A landscape with many valleys, sampled at points; each row gives a point and its height.
A ball rolls from a point to the lowest of its 2 nearest points, and stops where none of them is lower. Distance is the straight distance between rows; heights are no part of it.
z915: [ -9 -20   7   7  19 -12  10  -7  15  13   6  -2   2 -11  26   3   4  -5
   8   7   8  -7 -10   3]  (h 6.91)
z970: [-19   9  -8  -4 -20 -10  14 -13 -19   8 -10   5   5  -1  -5 -38  -5  -7
 -11  -1  12  20  19  -9]  (h 6.31)
z872: [ -6   3  13  -8 -14 -12  -8   9 -12 -11 -14  -3 -25  18  12  -6  17   8
   8  17  -4 -28   2  -8]  (h 5.74)
z697: [ 13  -3 -15   5   5  17 -18  -9  -4 -10  11  -3  23 -12  -5  18  -7  -2
   0 -15  -1  15 -15  19]  (h 3.55)
z975: [ 14  -6  15   3   1  -9  21  -2 -27  10 -18 -14 -12  -1   1  -9 -14   1
   5  -2 -20 -26   7   0]  (h 8.37)
z184: [  3 -12  -3  34  -2  -7  15 -13   8  15  12  -8   2 -16 -12   3   1   4
 -17  -1 -13  10   8  23]  (h 2.98)
z678: [  4   2   0   0   7   1  15   8  12 -29  -6  -9   4   0   6   0 -11  -1
   6 -20 -11 -26 -21   2]  (h 1.72)
z13: [ 11 -17 -11   1  -1   0 -23 -12 -11  -6  31 -11  15   1  12  16  24  -2
  11  -3   8   0  -6   8]  (h 5.19)
z434: [ 10  12  12 -43   7  11 -13   0   6   4 -15   9  11   8   4   3  -4  -7
  10 -13  13   2 -16  -9]  (h 6.39)
z180: [  1  -2  -3  19  16   0 -10  -4  18  20  -4  10 -13  -4 -13  42  -3  14
  -9  12   4   6   5  -8]  (h 4.36)
z368: [ 24  -2  -9  12 -12   7  -7  -8 -24 -17   9 -17  -3  17 -12  16 -26   1
   5  -8 -17 -23  -1  10]  (h 4.50)
z790: [ -2  -2  17  -5  -2 -10  23   6 -21  10 -29  -3 -16  -3   4 -22   0  -3
   5  12  -9 -20   5  -4]  (h 8.74)
z307: [-19  20 -16  37 -10   1  15   0  23 -22   2 -10   5  -7 -11  -7  -1  -3
 -15   1  -3  14  10  14]  (h 2.95)
z854: [ 10   4  -5  -9   7   9   0  26  35  11  -1   8 -15  -1  -8  24  -3   0
   2  -1   7 -11  -1   6]  (h 5.08)
z499: [ -4   9  21 -33  -1  13  -3  -3 -15  14 -11  -1  14   1  11 -18  14 -16
 -11  -2   3  -3  -2   4]  (h 3.74)
z651: [  4   9 -10  15  -8  13  -9 -11  -9 -24  10  -7  16   1 -12   3   0   1
  -4 -14 -11   8 -16  12]  (h 2.77)
z149: [ 13  -5   9  -7   9  14  -1   2 -19 -12 -24 -15  11   1  11  24 -24  -4
   2 -17 -11 -21  -9   4]  (h 7.54)
z699: [  5  -6 -13  12   5 -18   4  -4   3 -14  -1  14 -11  10  -1   1 -16  20
  30  -5   4  -1 -14 -24]  (h 6.87)
z246: [ 14 -21   5 -29  -1   1 -19   2 -30   2  11   5  -2   3   6  15   3   3
  12   2 -13  -9  -6   2]  (h 3.89)
z593: [ -3  13 -13   5 -11   6  13  -5  -2   8 -12   6  -6  14 -19 -30  -7   1
  -5  -2  -1  15  15  -7]  (h 5.72)
z289: [  6 -17  11  -8  11  -4 -10   0 -12  20  11  10 -12  -6 -14  16  16   8
 -13  11  -6  10  -1   3]  (h 2.76)
z346: [ 23   2   5 -27  12  19 -14   9  -7  -2 -12  -4   9   4   1  31 -17  -3
  -3 -19  -4 -13 -10   0]  (h 7.12)
z142: [ 14 -19 -11  22   9   1  16 -12  -5  21  14  -8   3 -12 -10   5 -16   1
  -3  -9 -14   4   7  16]  (h 1.73)
z561: [  0   5  -3   8  10   9   4  18  16 -23  -8   6  -8  -6 -13   7  -2  17
 -12  -4  -5   8 -10  -1]  (h 7.88)
z599: [ -9  19 -13  11   6  15  23   7  22  -9 -11  -5  12   2  -3 -16 -23  -7
  -5 -12   6   1   2  -5]  (h 4.21)
z913: [ 18  17   1 -40   5  21 -20   9   7   3  -7   8  10  14   0  19   2  -9
  -3 -20  10 -12 -14  -1]  (h 6.73)
z350: [ -9   3  -8  12  -1 -20  -5   0   4 -15   1  -6   5   5  26   9  14  11
  23  12  21  -8   7 -25]  (h 7.06)
z258: [-11 -13  -3  11   3 -12 -16 -10  -2  -2  25  -4   9  -8  24  13  25  -1
  -9   6  21   8  -8   5]  (h 5.96)
z924: [ -7   1 -12  15   2 -19   7 -20  11  29   7  11   9  -6   9  -7 -12 -12
   6  17  22  20  19  -1]  (h 2.32)
z305: [-13 -23  -3  10  14  -9   7   8  35   7  11  13  -5 -10  -4  -6  18  -1
   4   8  -2  15  -7   8]  (h 7.99)
z647: [ -9 -14  11   7   5 -13  14 -15 -22 -10  -1  -9  13 -19  19 -14 -13   0
   6  -2  -5   1  -7  -4]  (h 4.80)
z801: [  0 -11   4  -1  12  -4  -4   7  14  22   0  19 -16  -2 -15  12  10  12
  -5  14  -3   8   5  -6]  (h 3.48)
z115: [ -1  -3 -10  18  12  -5   5   7  14 -15  -2   9 -11  -1  -5   8 -10  20
   6  -3   6   4 -14 -10]  (h 7.47)
z979: [ 13 -31  -7 -17  -1  -1 -16 -13 -21   5  18  -3   7   6  19  15  12  -4
  23   2  -9 -13  -2   7]  (h 4.45)
z552: [ 16 -19  16 -22   6   3 -17  15 -19  11  14   3 -17   0 -13  11  12   5
  -9   5 -16  -5   2  11]  (h 3.31)
z332: [-11   7  14 -12  -1  12   3   0 -11 -18  -3  -6  16  -2  -1 -16  -2  -5
 -13 -11   1  14 -12  -6]  (h 5.11)
z482: [ -9   0  -1 -10 -17 -23   8 -16 -21   9   3   8  11  -7   5 -43  -1 -11
   3  10   4  11   9  -8]  (h 6.83)
z134: [ -8  -5   8   8  -9 -15  -1 -16 -33 -20  -3 -15   9  -4  24 -13   5  -1
  16   2 -10 -16 -11   5]  (h 5.86)
z32: [  5  13  -1 -24  -3  16 -16  -6  -9  20   0  10  10  -5  -9 -10  19  -6
 -25  -1   9  26   8   9]  (h 2.43)
z799: [ 12  -5 -15   1  -1   1 -10  -2  -5 -29   9  -1  11   7   2   6   7   8
  21 -22   4   2 -15 -14]  (h 5.21)
z543: [ 27  -1 -23   4  -3   9 -16  -8  -2 -22   4   7   6  15 -17  19  -2  13
  25 -21 -15   2 -12  -2]  (h 4.44)
z238: [ -2  11   5   7 -17   3  -7 -18 -30 -16   0 -14  16  17  12  -5  -1  -8
   7  -7  -5 -21  -7  -1]  (h 6.53)
z714: [-13  29 -16  17 -14  11  19  10  32  -2   0  -6  -4  -5 -23   7  10  -9
 -13   1 -13   7  15  18]  (h 4.13)
z310: [  0  18   1  -4 -10  16   7  22  17  14  -4 -14 -11   1 -16  13  -1  -9
 -27   6   5 -15  18   9]  (h 5.67)
z3: [ -5   1  18 -18  -2  12   1   2 -24  -2   1 -14  10  -9   9 -10   7  -7
 -25  -4  -2  -2  -1   5]  (h 4.40)
z690: [  0 -22  -3  13  12 -11  14 -16 -14  11  15   1   4 -15  -1  -8 -11  -1
   5  -1  -7  15  -2  -2]  (h 3.29)
z98: [ 22   0 -11   9  -8   5 -11 -13 -19 -14   2   4  -1  11 -19  16 -20  13
  14  -9 -17  -2  -4   1]  (h 3.81)
z603: [ 18   3   4 -11   5  13   2  30  16  21  -9   1 -20   1 -18  19  -2   2
 -18   5   2 -12  15   3]  (h 5.71)
z732: [-21  -5   5  19   5  -4  -5  20  39  -7  -1  10 -13  -9 -12   4  15   5
   1   5 -10  16   8   3]  (h 8.46)
z626: [  2 -25   2  -2  16 -10   5  -3  27  12  21   7  -3  -4   9  -1  10  -7
  17   1  -1  -8 -20   6]  (h 7.48)
z213: [-12 -16  15   9   2 -16   4   0  10  15   1  -4 -10  -3  20   3   5  -2
   4  21   5 -11   7  -1]  (h 6.21)
z840: [  6  -3   0 -13   4  -2  -5  20  30   1  -2  13 -25  15  -5   0  -1   8
  20   7  -2 -14   0  -7]  (h 4.25)
z192: [-21  -8   0  29  -7 -19  -5 -13   7  14  13   2   0  -9  11   2   2  -9
  -7  23  19  15  23   3]  (h 4.00)
z80: [  9  12 -17  12   0  -9  -3 -28  10  29   5  23   6   4  -4  -9  -8   1
  10  13   9  27  13   2]  (h 3.65)
z577: [-22   1   2  -2  -8  14  27   3  -7 -15  -5 -11  18   0  -7 -32   0  -7
 -17 -24  -6   3  -7  -2]  (h 5.83)
z467: [-10  -4   4  37  -7 -11  -5 -11  -4  13   7  -6  -5  -7   3  25  -3   2
 -19  19  15   9  16   1]  (h 4.99)
z375: [ 18   0  -7  -9   5  11 -18 -11  -4   9  12   3   9   1   1  14  -9  -6
  10  -9   5  11  -7  12]  (h 4.16)
z669: [  1  -3  -3  -9   1   2  -5 -11 -15  15   1   8   7 -13  -6 -11  12   3
 -16  -5  -1  30   8   6]  (h 1.61)
z400: [ 15  -4  13  -6   6  -1   3   4 -32  -2 -21  -7  -7  -1   0  15 -26   5
   3  -7 -18 -23   2  -8]  (h 7.97)
z814: [ -4  -1   7  32  -8   0 -13   5  13  13   0  -1 -18  -5  -5  34  -4   8
 -17  18   3   5  19  -2]  (h 5.09)
z624: [  3   4  10   0  -4  -9  -4 -10  -9  12   4 -10  -3   0  18   1   4  -4
  -6  13   8 -12   9   7]  (h 5.46)
z583: [-12  23 -15  12 -10  16  22   8  15   5 -12   1   7  21 -17 -30 -18  -8
  -4  -9   5   5  13  -7]  (h 5.10)
z712: [ -5  15   0  18 -23  11  20  18  19   6   8 -19 -10  -7 -18  17   6 -16
 -25   8  -3 -12  15  18]  (h 5.04)
z34: [  2  11  11 -37  -3  26 -14  -4 -12  18   7  -3  27   0  -5 -11   9 -19
 -13  -6   8  18  -4   7]  (h 3.09)
z480: [-10   4  12 -13 -16 -19  -6  13  -7   2  -3   7 -24  12  -2 -20   6   7
   9  26  -3  -8  13 -12]  (h 5.14)
z646: [ -8  10  12 -42   2   2  -6   1   5  -3 -16  14   7   3  13 -17   9  -3
  15  -1  10   4 -17 -15]  (h 5.95)
z20: [-19  -3  -3   5  -4 -17 -16   3  -1  -9   9  -1  -1  -3  22  13  18   6
   0  17  25   1   5 -14]  (h 6.66)
z49: [ 11   7   1 -13   1  -1 -11 -13  -6  17   2   1   7   3  18   4  -6  -7
   9   0  15  -7  -1   3]  (h 4.81)
z650: [  6  -4   7 -14  10  -3   7   9   7  -7  -7   6 -11   4   7  -7  -4   5
  12  -4  -5 -17 -10  -6]  (h 3.23)
z278: [-14   0   8 -20   1 -10   6  19  10  -4 -11  10 -22   7  -1 -33   3   3
   9  13  -4   1  12 -16]  (h 4.47)
z517: [-29   5  -1  12   5   0   4  18  20 -13 -10   2 -13  -5 -13 -20  12   4
 -10  -3  -2  24  23   3]  (h 8.89)
z208: [-24  10  12 -24   8   3   2  16   5  -9 -22   7  -4   2  13 -27  10  -4
   3  10   3   1   5 -13]  (h 5.22)
z46: [ -4  14  -8  25  -4   4   3  -5   5 -22   9  -8   9  -5  -5  -5  -4  -1
 -16  -1   5   9  -7   9]  (h 1.63)
z283: [  2   5  -2   7   8   6  28   6  16 -19  -8  -6   8  -9   1  -9 -23  -2
  -3 -18   0  -7 -14  -2]  (h 3.08)
z303: [  5  10 -10  -9  13  13   8  14  24  -1 -10  14   2 -10 -18   1   3   8
 -11 -11  -6  16  -7   1]  (h 8.21)
z641: [ -1  13   7  -4 -19  -2  -6  -2 -16 -16  -3  -4  -7  26   5 -12   9   2
   6   5  -4 -26  -7  -9]  (h 6.25)
z936: [  5  -3 -12   8  -5 -20   0 -11  -3 -20  10   0   4   6  14  -6   5   9
  29  -5  10  -3 -14 -21]  (h 6.06)

Where does a ball stop that starts at each point below?
z332 -> z669
z305 -> z46
z561 -> z98
z149 -> z278
z970 -> z678
z20 -> z289
